Points on a hilly landscape, in no order, each with its height.
From any point a climber steps to the highest of the 2 points nearest to it. It stops when none of these is higher. Distance is the straight distance between rows; heights are no part of it.
numuk h=34.7: [111 135 110 104 164 132 158 170 113 142 87 151 117 127 117 105 171 149 99 93 126 176 138 85]
pegur h=38.9: [131 148 112 132 79 135 125 117 108 172 103 96 123 155 123 110 149 136 87 117 132 81 116 138]
toda h=66.0: [123 171 139 127 106 172 116 93 117 188 150 113 119 106 101 136 128 110 126 89 148 145 135 113]
rimi h=41.1: [107 128 106 130 146 136 72 140 103 172 79 120 101 126 114 97 122 155 135 116 138 134 134 138]
Tefim h=51.3: [123 103 111 84 124 114 119 107 178 133 72 135 141 115 144 163 137 104 135 107 154 74 106 115]
gamo h=41.8: [128 136 123 93 95 110 149 122 166 105 121 155 112 126 123 128 150 167 102 82 158 106 95 144]
gem h=58.2: [144 83 139 166 138 133 155 135 100 120 129 132 92 121 111 118 121 137 102 121 174 162 124 140]
gosum h=52.6: [149 119 140 109 126 123 116 159 93 180 71 122 98 108 116 147 142 146 181 112 136 108 130 83]
tuk h=50.2: [114 136 89 143 141 141 87 102 115 154 144 130 98 101 124 88 132 95 157 110 128 186 185 112]
bariz h=47.3: [111 111 140 144 164 155 117 126 131 160 96 97 159 136 141 139 87 124 162 169 126 104 147 154]
Pabuk h=6.6: [155 83 126 155 108 118 114 119 89 103 167 123 137 106 134 115 113 157 199 166 120 110 140 126]
Nas h=55.8: [138 140 134 148 102 97 211 124 131 112 141 130 116 133 103 192 126 121 147 159 109 102 105 132]
leni h=53.3: [165 106 171 159 104 160 114 118 84 162 127 116 95 97 106 123 120 119 107 112 147 145 128 140]
Pasuz h=48.5: [137 132 121 143 134 114 147 144 154 130 129 128 160 152 165 185 159 89 140 195 103 120 121 164]
zos h=69.5: [118 151 141 101 146 144 91 131 106 145 124 168 75 119 94 95 94 143 125 69 129 144 151 130]
zaro h=6.7: [113 115 148 79 148 120 112 185 136 112 99 157 112 126 157 165 156 144 175 80 119 139 126 155]
Voso h=36.9: [114 122 122 127 146 121 109 157 146 146 71 125 131 153 144 127 136 131 104 115 136 118 89 159]
sotut h=42.9: [118 115 119 112 151 108 106 127 159 137 54 140 122 104 137 122 79 101 141 110 147 172 116 147]
Tomur h=43.5: [140 148 146 143 84 154 114 125 107 117 173 115 128 146 134 122 164 115 74 125 107 127 147 124]
pado h=62.6: [119 137 150 122 174 127 142 98 133 99 162 109 125 144 119 134 66 113 148 168 126 113 163 139]
nit h=43.3: [122 115 76 143 139 121 179 173 187 123 84 148 142 138 133 146 186 161 135 131 104 66 122 130]
beb h=68.2: [112 85 157 158 87 140 163 116 128 104 173 103 155 164 156 136 68 108 135 126 115 93 103 129]
vot h=3.8: [115 162 137 114 107 129 144 181 131 166 99 116 136 154 157 185 150 131 146 114 125 107 115 149]
dat h=53.0: [93 138 92 138 114 144 89 141 113 166 128 124 119 149 135 121 143 132 92 88 136 111 167 124]
givo h=42.6: [143 111 131 125 132 92 106 125 116 124 114 139 73 154 132 141 139 82 73 103 147 166 123 118]
peguz h=50.0: [153 140 124 134 55 131 152 113 68 151 130 124 92 102 100 90 145 150 124 113 136 113 111 116]
kesez h=36.8: [144 128 106 120 109 116 155 187 125 148 64 126 159 135 169 106 151 158 165 143 114 120 139 129]
rede h=43.8: [126 85 113 139 126 94 74 128 117 136 115 121 83 142 138 124 112 102 124 110 172 156 121 122]
Babus h=20.5: [157 129 93 150 110 76 149 149 106 109 113 142 89 119 100 137 181 145 110 151 123 134 132 107]
Nizet h=74.0: [156 175 182 149 125 151 72 139 111 103 171 125 131 118 108 101 109 137 125 146 84 160 105 108]
magek h=58.9: [139 141 100 172 73 88 144 125 63 119 127 132 108 104 93 116 95 121 120 147 104 130 135 102]
Fakev h=77.5: [120 116 124 134 151 109 130 148 171 134 62 145 95 109 123 143 148 98 111 91 174 194 62 110]
Kap h=76.5: [152 78 130 97 120 117 194 142 190 121 111 149 104 173 159 153 145 131 148 126 97 64 126 145]
Guto h=7.0: [129 126 103 165 90 107 157 95 111 114 144 127 97 100 89 126 143 107 92 118 162 165 99 121]
Sigu h=39.5: [147 166 157 118 142 92 136 146 118 91 155 141 155 143 121 91 91 144 133 161 87 158 98 116]
beru h=48.2: [152 97 133 133 140 118 128 136 154 121 87 142 92 115 125 188 146 126 129 128 148 107 124 157]
nilof h=46.9: [145 134 105 142 95 86 148 96 145 89 123 124 171 124 136 101 124 89 82 164 129 139 77 123]
lomif h=37.8: [80 109 92 145 148 129 105 107 160 115 176 131 164 123 128 158 137 99 115 122 160 144 106 110]
pakov h=44.9: [126 128 124 130 134 114 134 137 167 117 125 127 174 163 143 99 94 163 148 152 66 94 116 144]
Dadat h=61.1: [125 178 92 162 78 103 139 120 100 141 131 118 129 132 109 117 100 110 87 146 110 138 157 124]
rukuv h=32.8: [111 158 117 138 114 163 170 101 108 151 157 122 130 107 134 136 112 94 134 121 180 159 172 130]
Vilit h=42.1: [133 164 115 144 74 168 128 124 99 143 164 128 146 124 130 104 149 133 97 109 116 105 177 121]
punen h=29.7: [146 141 157 145 113 137 106 143 131 137 126 123 149 115 136 138 98 134 152 153 115 136 120 163]
Paval h=66.7: [146 118 138 117 110 154 88 112 121 145 140 132 116 103 113 77 155 131 103 73 140 166 109 104]
Sonif h=47.9: [134 148 118 156 121 163 90 121 112 123 134 119 133 113 131 109 93 95 114 147 117 146 221 130]
vefe h=40.4: [110 134 73 118 115 96 71 134 135 148 78 119 101 139 117 92 145 173 127 95 142 117 108 134]
Tofaz h=38.0: [147 130 124 96 100 117 108 157 134 135 90 135 149 115 161 122 133 149 154 115 112 126 138 138]
duz h=19.5: [137 96 87 159 133 70 130 147 116 103 106 147 100 101 105 130 139 147 139 137 134 128 131 87]
dum h=58.8: [89 148 152 106 190 147 126 116 129 138 145 102 150 137 116 133 82 140 167 154 127 122 131 118]
bak h=61.7: [144 163 134 75 136 122 110 98 141 134 92 148 126 94 111 108 101 116 158 108 109 172 142 108]
laki h=13.3: [102 137 80 173 148 107 102 159 134 117 132 135 171 144 147 128 164 117 94 170 102 157 127 149]
vepi h=12.7: [131 139 105 162 134 129 88 167 116 134 133 133 148 131 137 96 158 136 102 136 116 183 117 145]
teda h=39.8: [129 154 88 114 83 113 83 123 114 167 108 99 113 134 121 113 159 134 114 113 137 111 97 117]
bakem h=5.1: [124 142 148 87 119 122 117 166 138 142 78 141 130 130 148 190 158 133 159 101 102 114 102 135]
baben h=72.8: [131 73 161 146 112 126 211 125 127 129 135 115 133 164 143 131 57 129 152 126 115 91 110 128]
Nuv h=77.1: [141 192 180 133 154 163 75 139 132 111 144 118 118 115 93 70 80 133 115 129 85 169 128 116]
fudo h=73.9: [139 152 172 151 155 173 130 126 99 143 152 117 123 129 94 138 124 120 108 154 110 137 145 128]
Vifon h=51.2: [101 134 84 134 132 132 100 88 101 165 161 107 90 129 110 86 127 125 137 105 167 156 152 105]
vosa h=45.6: [142 105 133 141 125 134 109 118 134 108 134 91 177 141 129 75 104 169 150 167 84 96 129 127]
Sulo h=69.2: [128 170 153 129 135 194 121 111 94 162 151 130 117 96 98 137 116 124 140 123 137 139 167 119]
bes h=70.9: [135 98 137 112 148 103 152 138 142 124 89 133 95 113 112 118 153 142 113 98 160 159 71 95]
labi h=9.8: [151 126 135 125 126 122 147 84 113 125 128 127 136 102 105 134 103 109 136 154 132 129 144 102]
Rubu h=60.2: [155 133 156 126 126 100 220 117 146 124 113 130 105 153 97 155 93 129 143 153 96 87 120 150]
gozug h=39.2: [86 148 121 122 159 117 87 136 138 136 103 117 131 145 138 133 90 98 121 141 131 149 144 152]
rufu h=41.0: [119 148 88 129 118 93 148 100 155 111 138 135 168 103 112 154 146 123 129 158 131 113 90 109]
Mapu h=65.8: [113 164 134 97 164 125 84 114 123 155 101 153 90 119 84 106 91 112 146 88 102 169 153 111]
bagad h=38.4: [141 95 113 140 138 91 133 151 137 113 82 124 115 162 146 100 121 145 95 143 132 98 107 151]
birut h=41.2: [136 91 134 135 116 128 129 127 111 127 149 141 106 147 130 135 139 98 78 92 136 140 152 101]
lilo h=44.2: [132 131 109 144 108 129 154 135 109 147 125 142 119 103 113 136 130 158 139 101 147 114 136 101]
redun h=37.4: [147 132 112 99 80 95 136 133 155 94 129 154 104 102 139 144 135 135 131 77 159 130 126 115]
Labal h=65.9: [99 158 142 114 161 169 99 120 125 140 142 133 101 128 124 76 89 120 124 81 140 165 171 129]
kagel h=44.4: [122 140 91 105 148 111 189 138 176 109 93 161 142 138 142 127 177 150 122 139 116 88 145 156]
vora h=44.6: [133 99 161 101 144 111 154 127 157 112 123 135 138 154 149 158 138 101 113 117 133 114 90 105]
zepa h=73.3: [154 100 144 102 128 135 182 128 170 121 133 146 114 155 131 129 126 157 159 127 87 81 143 173]
Lokad h=60.1: [94 166 136 67 153 100 130 134 142 146 106 118 102 156 135 140 140 113 125 95 155 153 82 111]
nonar h=66.8: [106 189 107 181 115 136 124 151 110 119 174 123 158 127 136 100 94 142 137 167 109 154 150 151]
pek h=42.3: [122 133 101 135 130 132 121 162 106 159 100 152 113 104 113 111 122 176 149 101 140 108 157 136]
Lezet h=54.9: [113 165 129 119 104 140 78 130 130 168 130 105 136 151 149 119 131 94 109 98 115 161 119 108]
Vef h=48.9: [121 92 141 155 149 110 143 151 155 130 109 120 155 164 146 167 128 101 100 140 106 105 65 118]
vano h=0.8: [110 124 120 124 111 145 112 63 155 116 137 100 137 125 131 125 89 109 125 141 151 68 165 148]
lupun h=53.4: [156 140 188 133 125 192 104 131 137 111 157 132 112 120 117 104 112 168 127 125 112 100 144 182]
nini h=34.1: [106 133 111 126 119 131 148 101 138 136 151 129 105 126 156 165 126 81 128 112 202 153 163 135]
gutus h=55.5: [150 94 178 169 126 154 158 134 81 155 125 102 103 127 127 133 125 108 106 142 158 151 102 150]
mel h=50.3: [155 147 191 135 120 154 115 146 131 110 191 128 109 163 131 114 110 156 152 144 86 114 124 183]
mas h=72.9: [112 124 108 104 129 140 117 134 176 140 68 161 108 100 135 136 154 89 117 60 161 195 87 154]
litog h=18.9: [121 140 148 97 180 107 150 141 121 128 118 157 93 126 85 166 138 166 156 132 135 120 130 132]
gano h=53.7: [103 141 97 111 96 148 80 144 128 163 136 128 139 139 153 139 176 118 102 71 127 134 139 104]
zaba h=34.2: [102 154 138 114 116 157 159 95 130 92 189 71 146 153 149 68 121 143 128 164 137 109 130 138]
rola h=39.3: [140 86 152 138 138 145 115 113 123 115 152 123 130 157 135 144 140 98 85 139 106 103 142 119]
Rupe h=40.7: [103 113 128 105 156 139 108 143 131 146 91 143 118 134 119 141 110 158 131 95 121 95 159 141]
Kam h=27.6: [148 168 157 140 137 144 120 159 136 108 135 146 149 103 139 155 109 116 150 161 103 164 156 168]
dami h=69.4: [131 128 111 118 123 141 100 125 150 154 104 142 102 102 132 114 162 107 102 62 140 190 116 126]
remo h=57.5: [125 132 152 130 142 159 115 120 129 127 166 117 159 108 125 145 144 117 123 132 133 161 104 106]
Lakig h=53.2: [74 155 135 80 164 141 134 131 141 146 129 109 150 168 134 115 128 173 145 129 119 93 112 134]
zubob h=38.3: [118 137 142 81 132 124 110 146 107 152 77 126 116 122 166 103 85 130 196 108 158 160 136 133]
Sogiz h=47.7: [103 112 112 97 156 127 172 105 158 140 93 109 133 150 142 124 129 144 142 144 166 67 132 154]
nuta h=47.1: [137 114 97 140 116 128 102 117 116 121 120 134 125 134 137 98 117 115 94 129 126 117 201 133]
rok h=55.9: [98 160 140 114 168 152 146 115 146 159 130 99 171 144 103 150 117 140 139 152 107 97 123 114]
vofib h=46.4: [143 115 160 133 109 151 126 132 117 120 162 98 149 144 143 67 82 169 191 156 95 89 117 139]
pufen h=8.4: [137 104 127 122 160 121 146 85 142 81 148 126 172 109 121 127 107 126 156 177 118 131 142 108]
giz h=42.0: [144 77 105 144 133 128 168 149 161 119 93 142 144 128 144 128 183 138 109 132 128 87 108 136]
kipip h=35.3: [113 103 113 142 107 137 113 90 121 141 164 112 123 119 146 154 119 72 122 105 178 145 148 104]
Nok h=63.2: [162 94 164 126 160 115 164 132 110 130 96 132 83 135 109 108 130 144 100 130 150 144 94 126]
fofi h=75.2: [136 186 136 129 133 98 87 128 111 132 125 125 103 140 89 150 117 136 108 146 105 130 110 142]
ler h=19.4: [162 124 110 148 100 76 117 158 90 123 126 148 64 116 96 108 165 156 117 113 126 159 112 97]
rubo h=23.3: [120 161 139 93 155 122 134 149 110 137 122 166 109 101 86 138 137 174 154 99 124 132 127 92]
kop h=40.1: [130 123 123 128 126 120 93 144 88 171 99 132 90 116 138 104 110 140 176 102 169 149 124 125]
nof h=69.1: [122 168 124 153 124 121 74 150 115 92 186 131 127 130 134 110 119 147 137 150 109 165 138 148]
besig h=69.6: [98 139 110 119 156 148 129 122 148 116 159 152 181 113 118 146 184 137 91 102 120 133 114 95]
kitaz h=49.1: [112 170 102 138 134 150 87 121 101 130 163 137 119 99 125 105 106 111 141 117 112 165 213 99]
dore h=5.9: [146 90 109 168 95 93 134 135 84 113 160 124 115 124 106 144 135 161 180 161 102 92 126 123]
nus h=21.7: [173 136 116 155 102 91 174 173 132 118 86 143 97 136 116 159 168 148 112 146 90 104 132 129]
bif h=51.5: [151 142 138 142 128 116 162 121 129 126 142 122 148 130 129 173 145 116 143 174 115 131 114 140]
Tiba h=46.0: [107 133 111 113 111 154 106 118 153 128 119 136 143 127 161 125 103 110 114 101 145 105 193 141]
Rov h=30.1: [133 134 125 115 91 99 176 118 141 109 167 111 138 165 155 135 126 136 167 154 109 85 127 137]
farep h=40.6: [135 93 92 146 138 122 164 112 153 106 126 121 163 130 138 109 156 141 103 169 134 100 116 155]
miti h=35.9: [125 115 94 138 132 126 159 161 120 141 102 118 159 123 157 118 160 143 143 158 133 143 146 140]
Dinim h=31.3: [145 140 141 87 118 107 96 147 134 90 154 170 130 105 146 157 148 146 168 106 109 139 135 118]
Duk h=47.0: [110 149 121 68 145 122 143 134 156 123 105 135 117 127 125 122 161 176 138 107 162 122 94 152]
tar h=53.6: [129 107 148 155 165 148 126 131 130 139 156 118 165 105 110 171 141 136 151 160 128 162 81 125]
piza h=36.3: [99 117 88 146 116 135 84 102 151 152 150 133 137 113 136 143 143 77 114 87 147 164 132 99]
rovon h=33.5: [136 108 131 141 127 135 115 117 172 125 90 141 139 106 113 139 111 132 91 122 140 91 89 177]
potep h=47.8: [143 112 168 151 94 152 112 153 98 128 181 117 116 165 138 89 98 167 171 131 93 91 115 161]
Rinud h=42.8: [140 158 118 114 123 88 156 141 146 93 126 141 158 146 136 97 105 155 131 151 104 128 108 144]
ris h=40.5: [87 125 108 103 174 75 88 142 135 127 100 129 128 154 144 153 115 98 130 142 121 142 110 111]
fugo h=5.3: [130 82 90 175 108 95 144 155 99 126 123 118 126 134 125 103 158 183 170 153 117 97 125 91]
makep h=50.6: [114 118 118 154 182 146 139 130 125 151 103 113 158 108 109 148 145 146 139 172 135 148 104 145]
ziva h=16.4: [163 130 139 129 142 118 151 146 72 141 130 130 99 120 113 121 166 150 139 142 136 144 126 104]
duka h=18.2: [145 145 128 119 142 103 107 151 85 149 123 151 61 114 97 124 179 140 128 110 135 169 131 107]
zem h=58.7: [150 133 152 126 128 109 186 140 148 123 100 144 120 148 133 149 76 113 124 126 129 116 132 156]
ruvup h=39.7: [115 140 142 91 152 118 121 137 140 131 90 133 115 122 144 111 83 142 160 122 163 156 122 175]
lakoz h=8.3: [146 87 161 108 142 141 127 169 123 136 118 155 111 123 153 177 157 144 178 109 134 127 150 134]
romip h=66.4: [106 182 112 105 126 169 85 116 156 113 142 111 143 121 149 84 141 114 113 140 132 157 154 150]
vidi h=7.4: [125 93 121 156 138 132 123 102 108 100 176 110 172 106 133 120 103 138 178 171 132 141 128 105]
Leb h=45.2: [127 86 132 107 149 132 106 139 157 119 105 137 156 107 138 141 154 150 151 116 135 125 95 137]
pimif h=69.8: [84 159 108 96 158 135 139 130 138 140 133 133 145 132 147 165 180 95 123 113 142 163 126 102]
Piri h=50.9: [146 134 90 133 121 104 131 121 138 136 78 136 130 129 124 121 146 106 80 125 121 128 127 114]
tebes h=32.6: [121 124 168 143 131 168 168 77 85 157 152 83 117 135 99 130 111 113 126 151 136 103 134 116]
Goli h=36.0: [109 76 100 160 114 131 144 111 109 144 133 98 119 145 110 135 150 140 111 132 134 60 126 121]
bokik h=40.3: [156 148 122 130 94 113 164 149 131 114 118 142 156 119 146 110 103 159 157 130 121 118 134 147]
peved h=40.0: [122 103 132 131 115 130 94 153 96 177 114 121 107 128 153 154 118 118 156 91 159 136 135 106]
Gegis h=8.6: [153 111 133 135 108 90 158 94 86 88 163 129 91 96 105 118 138 108 117 141 140 180 118 102]
rida h=37.0: [110 86 123 166 130 161 162 133 122 158 152 100 126 165 120 123 168 165 127 152 120 68 120 166]
vibug h=78.1: [132 144 139 133 145 138 82 117 129 124 126 130 126 123 87 116 126 133 86 132 87 128 136 124]
gilu h=37.5: [132 132 111 104 135 134 145 160 119 157 85 132 145 130 134 98 143 151 111 97 111 117 151 89]
zipi h=66.5: [144 103 143 134 157 152 130 123 165 123 130 126 139 143 133 144 125 131 154 176 87 92 164 180]
sagi h=71.3: [127 183 141 149 120 146 52 139 118 117 178 144 135 95 102 113 86 145 146 122 109 162 110 141]
zopul h=10.3: [152 81 122 135 124 96 119 113 96 109 149 138 107 106 113 106 136 129 122 108 136 163 115 68]
digi h=11.4: [157 91 113 124 133 90 81 123 121 92 124 151 119 114 128 73 119 147 113 108 120 157 132 99]
Puti h=51.9: [156 136 139 150 81 150 113 109 66 160 144 136 74 102 104 92 114 122 128 99 149 140 141 125]
bimap h=34.6: [131 101 142 131 119 138 147 88 106 145 135 105 116 134 99 155 123 139 129 135 139 68 125 132]
suv h=43.1: [108 80 124 118 164 124 105 141 145 115 126 133 146 137 165 156 150 109 134 135 153 131 118 133]
Dur h=11.5: [143 161 129 129 114 141 148 108 88 143 154 120 149 86 110 113 108 133 182 157 125 135 149 87]
gona h=34.0: [143 115 124 131 125 98 121 152 154 90 137 172 126 102 132 179 142 139 129 102 131 137 125 126]
gemeb h=39.0: [138 117 131 124 131 129 144 144 126 140 100 136 139 151 129 133 128 145 113 115 106 86 159 127]
nolu h=44.5: [127 144 152 137 94 163 84 130 117 107 184 86 114 170 154 126 159 110 98 145 109 89 170 140]
sivul h=65.0: [145 116 146 136 153 149 123 100 147 95 144 113 139 133 135 132 91 113 139 185 94 93 191 146]
povi h=44.8: [114 110 136 154 112 169 124 131 144 125 148 121 146 140 164 142 94 115 129 130 141 97 187 163]
Lev h=12.0: [132 128 110 131 137 110 62 149 111 115 122 149 127 122 115 75 149 161 100 107 97 168 124 125]
sede h=48.7: [119 131 130 126 166 171 103 108 129 155 91 101 148 103 131 126 127 122 151 173 144 145 134 160]
nafuf h=15.6: [122 117 154 71 183 114 111 132 130 95 118 167 100 129 108 143 128 150 131 109 130 139 141 131]
tavi h=49.4: [116 82 101 103 144 128 149 96 170 127 114 124 144 123 149 161 155 115 143 136 156 58 123 123]
Firap h=15.8: [133 111 127 178 144 116 140 175 70 124 171 146 132 130 124 124 128 149 142 147 109 162 129 95]
vara h=51.0: [136 92 124 136 131 125 141 129 138 156 80 114 154 148 141 145 150 90 88 139 123 92 84 97]
Lume h=25.3: [86 130 112 123 135 115 106 129 99 129 172 117 132 161 130 90 108 142 129 106 140 132 140 78]
Bim h=47.2: [147 122 120 144 77 118 188 116 88 117 142 139 111 94 106 117 150 150 125 116 138 115 136 104]
bevo h=34.8: [139 118 122 151 95 158 186 135 113 149 127 103 161 116 155 129 160 138 153 142 146 121 135 150]
tuti h=44.7: [122 101 108 128 158 102 91 122 148 135 80 145 85 110 140 149 121 77 122 113 163 177 121 139]
tedod h=46.3: [142 137 143 134 116 154 116 121 164 132 138 107 156 157 159 175 151 73 110 174 99 86 128 163]
vikov h=12.5: [118 119 154 59 175 138 106 126 143 112 106 155 101 105 130 173 165 115 149 97 144 166 117 140]
lezom h=42.7: [128 86 125 121 139 124 68 128 128 146 102 123 139 92 126 172 151 122 152 120 129 138 113 99]
sekas h=37.9: [135 156 125 119 102 124 139 116 115 124 136 104 126 161 136 101 141 151 106 142 121 96 130 148]
dafi h=69.3: [149 108 140 118 148 124 147 138 171 104 116 161 144 123 125 138 119 151 142 147 93 107 138 166]
pozot h=73.6: [89 139 105 112 162 122 135 152 148 127 112 159 170 124 123 159 149 129 113 96 107 154 119 94]
Gid h=28.2: [130 148 151 77 140 123 112 153 106 116 140 167 121 99 137 128 116 159 199 97 126 133 126 103]
supeb h=39.4: [133 94 97 153 143 110 135 139 157 114 104 120 137 162 151 93 149 138 111 189 112 87 116 189]
sotid h=31.4: [140 128 140 132 117 142 98 103 146 125 113 114 146 117 104 116 97 141 120 146 123 98 113 168]
bib h=52.1: [87 139 82 126 120 121 117 105 105 150 146 116 96 151 127 124 135 115 118 118 170 117 171 118]
fusa h=56.7: [92 167 113 81 123 101 101 106 137 161 122 99 130 159 143 120 137 96 129 99 142 149 87 93]
nago h=25.1: [139 96 130 129 117 106 197 140 136 95 140 150 115 152 146 152 132 139 137 109 127 92 149 115]
zunam h=45.9: [107 121 137 132 150 154 130 134 124 147 136 124 144 139 150 157 90 126 170 132 127 104 189 146]
sigev h=36.1: [121 146 113 135 129 116 121 109 144 137 114 137 122 117 124 106 63 90 120 113 149 184 127 148]
Tav h=32.0: [114 144 122 129 93 122 156 93 121 88 181 103 139 150 131 93 105 156 171 168 121 90 138 152]
Gido h=26.8: [88 122 133 127 139 137 128 98 88 133 188 103 128 149 112 117 108 143 141 119 133 92 141 85]
Nor h=65.3: [75 160 145 86 177 125 139 155 128 149 128 122 135 162 144 155 149 135 134 120 138 154 93 120]
fadez h=80.8: [125 150 157 96 174 146 81 110 141 106 130 127 123 129 93 91 101 130 98 114 96 166 140 110]
pufi h=10.2: [130 128 175 89 155 163 100 153 123 151 106 139 107 113 140 190 159 118 146 109 136 147 142 155]
keka h=64.0: [138 66 151 135 116 137 167 113 165 101 149 116 172 153 154 124 109 112 129 129 118 101 99 129]
Betut h=72.3: [158 151 129 134 138 96 110 120 115 123 116 114 122 138 115 121 130 114 111 181 113 156 103 144]
rer h=64.2: [139 118 151 156 112 175 96 123 118 117 169 121 152 113 127 56 132 137 89 101 124 173 116 106]
tada h=4.1: [113 123 98 176 103 155 140 79 130 131 155 132 141 106 103 131 120 82 63 112 133 140 149 111]
pekev h=43.9: [113 146 103 146 95 107 166 85 148 103 159 112 166 119 113 139 134 106 85 155 137 112 67 125]
rero h=3.1: [115 138 117 145 121 172 134 78 146 125 147 115 140 127 121 134 134 78 59 135 142 94 151 137]
Lofu h=69.0: [135 106 157 145 114 137 185 136 127 118 131 122 145 165 139 91 71 141 125 134 101 97 145 148]
Potus h=73.5: [150 89 122 128 136 117 215 139 197 117 106 145 99 158 108 161 166 140 147 137 97 53 98 125]
Migof h=14.5: [127 92 105 169 150 102 127 183 108 109 153 145 149 146 135 133 150 143 110 144 99 147 147 107]
Supu h=67.6: [106 156 112 125 152 144 77 131 139 87 171 118 129 133 144 106 134 127 112 153 122 160 170 133]
Vasud h=38.1: [90 163 105 139 133 142 98 121 147 150 124 139 116 124 127 131 73 102 106 105 154 158 159 165]
Nifa h=35.6: [129 108 164 127 93 135 149 115 110 134 160 98 137 139 149 158 109 93 138 124 162 130 101 112]
Nelog h=52.7: [140 126 101 155 107 91 136 115 120 151 89 107 142 129 117 150 128 94 108 152 119 119 89 82]
pas h=36.5: [142 115 155 131 131 136 107 115 171 108 127 146 158 113 115 145 130 114 83 114 108 115 91 132]
luvu h=27.5: [122 128 135 99 128 113 187 114 160 107 152 139 138 150 156 158 121 120 142 125 137 82 164 132]
kika h=13.8: [126 102 75 183 143 97 122 162 126 116 110 136 146 133 123 130 165 128 86 151 120 155 106 113]
tufi h=57.7: [139 152 191 116 121 182 114 132 130 137 145 130 105 128 122 132 109 127 99 98 127 129 139 161]
Nibe h=57.8: [116 153 109 74 147 115 111 85 156 126 99 145 144 81 94 145 129 136 167 123 119 137 134 98]
Vifu h=23.2: [178 153 123 136 98 93 155 176 115 128 97 154 104 107 131 171 149 130 138 142 103 134 158 145]
Loda h=64.6: [129 97 146 138 146 126 183 120 154 102 118 142 149 156 141 122 76 107 93 119 126 99 148 136]
lumok h=36.4: [150 163 171 126 108 89 139 114 85 86 175 111 128 140 112 114 99 126 144 168 93 138 113 116]
Kikuf h=41.7: [105 91 122 116 181 102 93 132 131 131 119 120 128 159 165 148 137 72 120 133 160 159 101 93]
pev h=23.1: [136 102 130 148 115 119 156 168 123 119 152 156 97 145 139 158 149 153 121 98 137 107 160 145]
bag h=61.9: [118 171 150 134 101 160 119 131 121 146 175 124 146 115 132 140 125 113 142 92 148 160 113 104]
kat h=5.5: [125 135 118 184 75 144 154 96 106 118 167 125 150 95 106 121 128 101 70 124 132 152 107 130]
Desus h=63.9: [120 184 112 186 85 133 140 129 75 131 166 114 136 117 120 92 91 106 106 161 122 173 150 140]
firun h=17.9: [141 83 113 174 138 99 158 166 89 104 141 157 105 104 116 111 116 171 139 128 134 149 137 101]
lat h=41.4: [133 116 147 98 120 136 55 144 116 150 113 132 117 109 146 140 145 130 171 92 133 148 111 108]
rari h=50.4: [153 120 141 113 133 124 127 148 122 155 73 125 74 109 119 166 168 138 147 119 162 126 119 130]
rapus h=39.6: [136 99 154 124 100 102 148 130 141 112 155 121 161 142 159 183 123 85 118 120 133 126 77 99]
kivek h=54.8: [142 117 128 138 124 105 115 137 98 165 83 105 110 124 98 121 114 138 134 119 124 120 108 83]
bov h=25.4: [153 154 140 128 115 113 124 159 129 131 113 148 125 119 160 191 129 100 145 157 121 148 154 170]
kado h=57.9: [139 95 155 110 129 134 147 108 174 92 148 125 152 126 149 128 130 131 130 126 157 118 79 163]
leg h=53.5: [129 118 104 92 125 133 93 89 158 141 80 126 149 94 133 120 126 124 132 116 154 114 113 129]
neben h=64.8: [137 158 122 138 119 185 94 131 120 133 155 122 139 105 133 69 139 136 108 118 118 159 164 139]
puli h=13.7: [152 159 141 110 129 127 144 111 78 140 137 131 108 109 112 76 123 141 162 139 140 159 128 90]
vugip h=46.1: [105 146 100 74 169 115 167 122 151 119 88 132 132 151 142 110 136 147 131 142 135 101 158 142]
Lozip h=55.4: [101 135 96 68 139 124 100 104 157 124 82 131 170 91 132 111 150 133 161 116 127 142 110 114]
Tegen h=49.0: [140 154 93 145 100 101 146 103 153 123 86 132 148 134 133 101 121 65 53 136 126 132 95 124]
Dem h=56.9: [152 123 115 180 105 102 152 154 73 150 105 124 115 123 89 128 112 155 132 141 96 110 125 93]
pozun h=38.2: [134 88 137 160 152 151 153 134 125 138 144 115 142 164 124 134 163 130 101 164 102 100 128 137]
Kuva h=50.8: [95 130 137 59 165 118 126 130 157 127 113 125 128 157 134 144 156 156 155 125 120 90 94 135]
viza h=62.3: [135 160 185 114 120 177 113 131 115 137 149 141 88 128 136 107 80 102 117 79 144 156 165 128]
Vis h=33.3: [126 167 112 138 83 146 179 130 110 155 142 116 164 105 140 145 135 123 146 134 154 139 140 121]
kopu h=67.5: [159 124 147 119 127 108 210 123 176 115 117 143 118 138 101 156 148 153 127 125 111 83 86 140]
zosag h=50.1: [127 105 150 99 142 137 116 115 164 101 131 145 147 103 123 115 143 163 121 97 150 153 69 148]
dap h=31.6: [146 162 170 143 111 150 137 145 115 102 173 124 138 112 146 101 93 120 140 152 125 180 136 126]
puga h=46.2: [121 80 120 134 168 103 121 147 154 106 75 155 94 115 128 157 149 118 128 123 169 154 108 149]
moki h=45.1: [125 128 152 127 104 172 120 126 148 130 166 93 142 173 171 158 167 99 119 147 101 68 162 155]
Miro h=39.9: [126 130 158 84 155 141 109 114 166 121 103 129 145 133 141 138 135 99 100 116 126 137 98 131]
ropag h=39.1: [109 145 87 119 129 114 100 99 174 107 139 130 174 105 141 138 134 110 118 140 134 134 124 125]
pona h=1.8: [109 122 135 161 95 154 138 70 130 104 161 101 120 140 109 125 90 96 84 143 137 69 148 161]
vas h=34.3: [148 197 167 128 105 118 109 131 108 90 176 102 113 128 134 109 92 102 149 172 108 169 124 133]
lar h=36.2: [118 133 128 121 135 152 124 102 122 110 173 104 139 141 132 87 138 157 110 146 139 121 132 138]
Fisi h=29.5: [91 141 144 135 131 167 160 79 101 116 190 100 136 127 94 100 89 133 130 145 141 104 155 114]

Where does a climber stop that starts at each point below?
Guto | Babus
bagad | zos
vano | pozot
rukuv | Nelog
gemeb | Fakev
bakem | Kap
gamo | Kap
